Points on a hilly landscape, in no order, each with its height.
A climber steps from a point to the highest of its 2 nearest points, and stops where none of them is higher. Distance is the straight distance between rows; heights are no part of it.
K_558 h=10.6: [124 152 157  70  99 132 165 136 159 110 140 129 168 116 136 171  74  85
  96 145 102 143 119 134 136 174  95 100 185 104]
K_290 h=35.9: [139 132 130 137 137 118  51 134 130 184  88  90 103 139 164 125 142 156
 165  73 137  87 109 153 144 143 168 124 107 186]
K_717 h=29.7: [148 144 157 124 101 109 107 119  72 173 155 114 166 161 137 186  95 117
 146 144 132 141 141 136 104 174 131 118 164  93]
K_684 h=41.7: [126 103  75 112 112 131 162 117 165  94 120 124 124  84 104 121 108  76
 117 137 143 112 139 124 120 112  82  91 103  86]
K_477 h=38.7: [118 129 151 196 137 149  83 158 162 123 154 169 157 131 166  84 153 137
 149 126  91 122 121 107 154 129 139 189 127 169]
K_909 h=60.2: [ 92 132 122 172 139 135 193 119 159 146 166 126 137  47 113 117 132 105
 133 142  98 184 148 107 167 139 117 109 143  99]
K_722 h=22.0: [134 127 155  74 120 150 159  76  93 142 180  81 152 149 160 109 165 132
 154 182 128 158 142 133 115 137 136 134 153 107]
K_536 h=54.8: [ 86  82  90 178 137 117 203 110 136 135 105 160 110  88  70 102 131 118
 130 143 124 158 110 111 113  93  91 155 114 141]
K_225 h=34.8: [ 89 113 126 159 157 168  72 163 156 142  88 135 134 156 123  65 161 189
 133 102 165 115 137  87 134  97 121 183 114 139]
K_33 h=37.3: [128 146  80 143 109 155 171 145 154  97 118 118 144  83 140 116 111  94
 121 105 108 100 121 123 132 101  98  56  88 140]
K_889 h=5.8: [195 140 152  85 107 124  71 136 162 126 112 108 101 155 121 147 142  99
  76 121 157 118 144 175 125 129 142 112 165 144]
K_46 h=28.3: [143 178  91 116 150 121 143 100  94 145  87 112  80 189 180 116 180 147
 173 117 157 109 127 136 164  88 161  84  66 154]
K_808 h=42.4: [109 122 129  64 155 125 109 136  81 114 167 107 109 202 110 107 108 146
 150 140 181  87 187 105 119  98 179 165 162 116]
K_878 h=50.6: [117 119 117 190 127 127 128 140 125 121 119 119  99 114 135 100 179 144
 180 120  97 139 118  97 116 107 119 195 110 119]
K_538 h=36.3: [155 101 108 101 109 121 122 131 126 150 145  93 150 125 103 176  75 144
 111 165 145 114 145 136 104 145 124 112 117 132]
K_489 h=25.2: [134 172 120 154 122 151 148  82  94 106 119 129  95 142 160  97 160 162
 183 140 126 132 139 111 176 110 157 104  69 135]
K_419 h=29.4: [146 136 158 124 105 118 110 106 121 115 140 125 153 136 163 119 201 132
 160 141 109 104 107 143 142 120 137 103  93 113]
K_303 h=14.1: [124 146  94 120 157 112 189 166 152 107  87 192 149  76 123 163 113  58
  97 137 107 106  86 124  99 168  90 123 107 114]
K_803 h=29.5: [144 123 135 123 111 152 101 137 105  90 105 119 159 105 152 124  97  78
  79 115 122 133 110 201 120 124 146  77 146 132]
K_339 h=53.1: [ 68 122 110 203 169 153  64 195 159 141 159 172 187 108 115  79 167 120
 122  79 117 105 156  98 120 130 110 181 137 144]
K_27 h=42.5: [158 118 158 111 141 149  98 138  77 132 128 118 138 180  86 133 157 167
  97 131 148  83 142 136 120 133 175 166 152 133]
K_807 h=31.2: [ 81 127 130 125 167 123  73 144 137 125  52 118 120 132 108  92 149 162
 132 133 154 150 109  71 112  99 131 157 111 131]
K_533 h=19.8: [134 147 117 139 115 142 206 116 167  81 124 154  54  85  98 113 149 121
 177 146 124 187 143 108 132 172 115 129  89 133]
K_916 h=57.1: [134  99 111 130  98 135 151 137 152 143 159 127 108 124 135 137 111 154
 147 145 101 105 105 103 147  64 115 159 102 158]
K_841 h=27.0: [120 144 140 138 136 101 119 119 140  92 111 158 147 126 119 158  67 128
  68 146 116 170 183 102 166 174 119 125 127 115]
K_958 h=20.8: [145 148 124  92 111 140 136 114 118 108  79 124  97 147 138 175 118 109
 100 141 159  90  95 195 129 147 154  62 131  99]
K_128 h=33.7: [148 125 162 149 127 109 102 139 141 134 166 161 141 131 166  89 150 112
 149 122  68 113  85 136 138 115 115 138 107 147]
K_994 h=31.5: [134 136 108 102 129 122 121 115 112 177  88  96  90 179 179 137 136 144
 173 116 181  81 103 155 146 113 161 107 103 176]
K_586 h=63.2: [107 119  89 199 176 138  97 203 137 119 115 168 163 122 117  97 142 101
 134  94 121 127 123  96  90 122 131 156  99 178]
K_505 h=13.0: [105 145 111  83 137 112 190 142 139  84 101 172 154 104 124 180  87  82
  74 162 118  97 110 144 100 136  74  88 122 108]
K_222 h=16.8: [137 153 121 117 147 124 179 105 158  91  92 183  85 103 105 108 139 126
 107 121 140 115  75 137 158 109 111  64  86 128]
K_41 h=26.9: [120 138 146  81  93 144 195  99  88 141 209  80 118  96 142 125 112 114
 139 103 106 158 143 144 136 131  93 112 188  57]
K_518 h=33.4: [105 130 105 140 101 153 142 131 109 178 217  59 136 111 142 136 119 168
 154  99  90 147 163 112 125 118 114 179 173  95]
K_287 h=57.0: [146  87 135 121  63 132  82 150 122 169 188 118 134 151 148 122 118 181
 175 126 121 109 114 111  90 107 117 168 155 153]
K_532 h=26.4: [173 124 148  90 105 157 113 106  94  89 161 119 119 114 168  99 117  98
  92 114 168 109 115 173 119 103 126  75 122 141]
K_812 h=11.7: [123 175  92 110 161 114 124  93 122 135  68 163  72 118 146 148 169 104
 107 100 173 122  72 167 193 117 122  12 109 117]
K_312 h=23.5: [179 151 153  71  84 146 114  93  92 110 121 154 123 156 148 144 149 116
 115 120 164 106  86 198 112 167 136  26 151 132]
K_941 h=51.5: [107  76 125 127  85 111 119 120 126 145 110 130 147 150 156 111 141 145
 151 125 130 118  82 143 120  68 157 123 141 134]
K_698 h=24.8: [ 79 137 139 103 126  95 119  98 150  77 102 138 126 122 134 153  90 123
 122 140 145 201 176  79 137 144 132 133 133  93]
K_305 h=46.8: [128 137 173 106 182 109  87 125 117 130 146 116 125 195 107 130 188 163
 149 151 140  98 162 129 117 133 170 188 130 123]
K_299 h=4.5: [171 135 149 127 113 133  93 129 127 112  96 104 123 127  96 159 164 114
  71 112 131  95 180 161 145 111 151 124 159 164]
K_106 h=33.6: [106 118 137 113 151 132 126 130 132 136 162 126  87 161 110 106 134 166
 201 150 146 133 164  70 127  84 146 198 119 114]
K_537 h=64.3: [114  95 113  98 138 102  63 105 132 110 138 125 119 151 146 153 157 133
 132 148 152 126 146 123 100 131 144 144 113 108]
K_247 h=52.3: [134 121 113 129  92 138 181 149 155 124 171 114 163  76 116 101 128  80
  99 139  93  97  90 147 119  99  91  99 163  66]
K_765 h=32.5: [158 112 151  96 118 106 139  91 103 140 149 106 148 168 132 192  68 130
 100 151 155 130 135 150 100 183 100 141 155  84]
K_444 h=40.9: [130 108 108 130 113 130 110 148 144 147 137 119 170 107 130 120 104 142
  92 157 128 100 106 129 111 147 131 106 105 168]
K_154 h=43.0: [103  63 161 120 120 136  63 145 121 167 109 111 134 164 148 117 140 161
 127 127 163 115 120 160 112 108 167 124 143 165]
K_640 h=41.6: [138  98 147 135  97 129  46 147 115 164 110 116 127 173 169  90 134 153
 165  63 103  78  93 193 112 146 139 133 135 214]
K_199 h=46.9: [112 116  88 150 149 111  98 161 135 115  91 133 168  91 137 137  71 112
 110 115 143 111 103 136 118 159 164  95  98 189]
K_76 h=27.2: [ 98 165 116 149 152 102 117 175 134 120  39 165 118 134  79 150  64 123
  98 111 116 174 144  99 103 179  98 150 144 158]
K_188 h=69.3: [154  97 147 117  71 131 138 117 145 147 201 130 106 144 153 120 118 189
 188 148 106 113 124 101 126  88 100 164 123 133]
K_437 h=7.4: [179 181 185  89 121 105  77 103 146 140 120 142  92 180 117 171 123 120
  84 131 112 134 164 146 152 145 125 100 126 125]
K_145 h=50.4: [139 108 130 144 134 131 123 108  78 138 188 116 133 134 106 136 115 160
 113 137 116 126 134 129 126  97 137 169 123 109]
K_845 h=43.9: [119 125 107 180 145 114 138 105 131  99 102 152 109 127 126 111 180 108
 197 137 137 167 121 107 120 137 146 175  86 138]
K_521 h=50.5: [ 86 107 128 120 152 110 201  89 154 109 144 113 106  84  99  97 120  94
 127 140 137 192 154 102 170 129 112 135 155  76]
K_323 h=33.3: [154 157 158 148 150 115 144 135 110 122  82 128 106 129 100 156  93 158
 129 131 115 130 138 111 162 157 148 156 119 137]
K_364 h=9.1: [160 159 164  87 110  95 113 128 161 112 105 152 146 143 155 177 106 114
  80 139  97 131 116 152 135 172  97 101 134 123]
K_696 h=53.9: [124 136 139  82 172  98  97 103 107 124 118 126 121 201 131 164 153 128
 132 165 142 123 169 139 105 147 165 152 125 101]
K_572 h=39.0: [184  96 130 122  89 166 103 126  85 168 174  97 177 141 109 150 129 117
  88 119 143 146 147 160  65 136 125 121 190 135]
K_957 h=46.2: [140 124 111 106 122 153 180 117 151 119 137 106 152  76 101 155  98  64
  95 145 102 109 132 143 120 127  54  83 137  49]
K_395 h=45.0: [117  91 125 114 139 122 157 109 130 114 136  88 117 100 123 116  99  87
 132 141 155 158 144 118 139 122 103 122 123  79]
K_433 h=45.2: [ 91 145 103 185 133 153  53 157 152 120 163 149 171 119 137  89 142 184
 139  96 102 133 157  79 127 138 125 162 118 137]
K_517 h=27.4: [ 77 124 140 140 148  79 115 102 120  88 119 137 105 129 115 113 133 144
 160 121 153 195 169  76 150 143 170 149 118  92]
K_308 h=28.2: [106 133 110 129 157 101 100 160 141 126  46 143 129  99  75 122 119 138
 102 102 129 166 133  90  92 120 130 147 122 154]
K_664 h=68.2: [ 82 109 123 199 158 135 177 110 155 140 157 145 128  98  90  99 159 123
 128 145  95 188 130  73 150  97 120 156 137 118]
K_693 h=54.4: [107 132  96 169 164 133  90 169 127 128 106 151 166  98 142  90 121 141
 109  83 133 125 120 117 133 146 147 150 101 212]
K_876 h=18.7: [141 139 106 118 137 105 139 123 121 101  65 163 105 128 119 157 128 126
  84 138 146 108 100 163 135 105 116  80 108 128]
K_525 h=37.7: [107  95 146 101 140 124  92 141 121 117 168 130 103 198 160  96 114 171
 181 122 183  99 141  99 132  91 162 193 124 141]
K_379 h=17.6: [150 166 115 118 130 132 163 135 177  85  93 144  88  74 109 155 126 119
 143 117 122 157 137 118 143 163 104 109  83 156]
K_104 h=52.8: [107 101 104 114 156 108 105 131 164 122 120 122 162 111 131 162 148 103
 103 160 137 153 139 114  91 124 123 143 151 114]
K_738 h=37.0: [137  61 158 105  85 160  93 132 117 174 142  86 166 145 123 105 134 137
 104 145 163 138 127 152  94 125 157 135 176 146]
K_762 h=60.6: [163 142 143 170 138 147 139 128 124 125 167 118 117 120 105 137 164 142
 146 128  73 149 122  99 146  93 141 193 119 104]
K_971 h=22.4: [140 154 131 161 119 148 188 104 137  88 147 128 101 101 128  99 134 143
 165 148 125 161 143 110 171 146 143 124  60 123]
K_186 h=24.4: [146 146 163  97 103 140 176  82  81 167 178  88 155 127 133 142 155 145
 119 144  96 150 149 141 122 153 118 106 184  83]
K_766 h=49.1: [117  77 107 152 137 128 195 125 156 106 144 134 100  88 101 105 112 131
 152 141 121 117 103  95 138  89 106 170  89 135]
K_730 h=15.1: [119 140  74 147 138 115 142 117 158 129  75 192  76  98 104  89 127 109
 124 104 169 134  70 132 132 107 114  34  89 156]
K_493 h=26.3: [163 136 136 136  88 151 156  97 108 117 157 144 134 141 176 127 178 166
 155 121 120  60  85 168 143 115 136  81 101 143]
K_746 h=11.8: [109 144 126  97 115 134 176 145 152  98 100 153 164 134 148 163  31  62
  67 137 128 139 119 146 145 165  85  84 140 114]
K_174 h=30.5: [110 119 129 110 139 114 149 118 128  99 118 124  98 159 119 118 126 146
 154 140 129 156 147  70 139  92 158 153  99 118]
K_415 h=33.5: [120 134  95 147 113 141 110 153 141 121 101 117 137 100 164 123 140  81
 113 108 119 106 108 175 117 101 137  60  98 142]
K_642 h=15.6: [135 180 103 147 169 106 163 160 154 104  98 163 125  71 121 165 138 101
 129 156 121 136 117 111  97 196  85 139  87 161]
K_560 h=30.0: [120 173 148 160 161 102 153 137 125 101  64 163 112 115  97 146  58 132
 109 131 116 183 157 100 161 189 112 132 112 149]
K_806 h=29.6: [123 132 124 123 130 125 189 105  73 160 223  50 102  98 155 148 115 124
 154 100  77 143 146 127 156 131 126 171 187  81]
K_371 h=43.8: [157  98 146 146 126 153 129 132  72 172 177  91 152 139  88 134 107 126
  91 118 122 122 147 161 106 116 133 156 190  98]
K_683 h=26.5: [176 126 183 101  95 111 104  93  87 151 116 134 139 172 143 162 127 122
 108 134 139 143 109 187 114 172 149  77 164 104]
K_956 h=38.4: [126 131 107 171 132 143 146 153 101 182 195  74 162  95 108 149 125 123
 104 111  99 114 162 138 121 141 117 184 212 112]
K_400 h=37.4: [173 139 193 145 124 136 121 138 100 148 118 104 123 154 106 115 126 168
 127 143 112 100 128 135 158 131 178 154 132 164]
K_514 h=39.5: [ 80 142 126 184 135 189  88 154 154 141 147 133 146 137  93  75 157 199
 152  99 117 144 154  82 127 113 118 206 130 117]
K_34 h=47.5: [120 139 132  40 166 101 141 126  79 136 129 105 117 200 134 152 109 132
 159 180 144 120 176 103 100 130 155 190 148  97]
K_109 h=47.8: [159  90 159 152  78 162  62 168 122 189 141 115 153 166 171 108 126 165
 170  75 119  67 114 156  95 128 108 156 160 178]
K_677 h=13.3: [106 177  82 132 170 111 134 122 164 141  63 186  87  90 110 124 167  68
 117  82 147 107  62 160 155 145 105   4 100 135]
K_926 h=62.6: [107 100 115 144 101 105 160 146 165 154 141 141 157 109 146 115 133  94
 110 130 113 122  87 142 127  75 141 108 163 109]

For each start below, name the point where the climber stops.
K_532 -> K_926
K_517 -> K_537
K_958 -> K_586
K_323 -> K_537
K_889 -> K_188
K_303 -> K_188
K_46 -> K_188

Call two points neighbours if one is among the 2 nearest of the other. Go from one point of each pair to the other, from neighbour to neighbour, staying as high as possible. Name the lowest point that can't be avoided.
K_664 / K_926 -> K_684
K_762 / K_926 -> K_738
K_664 / K_188 -> K_766
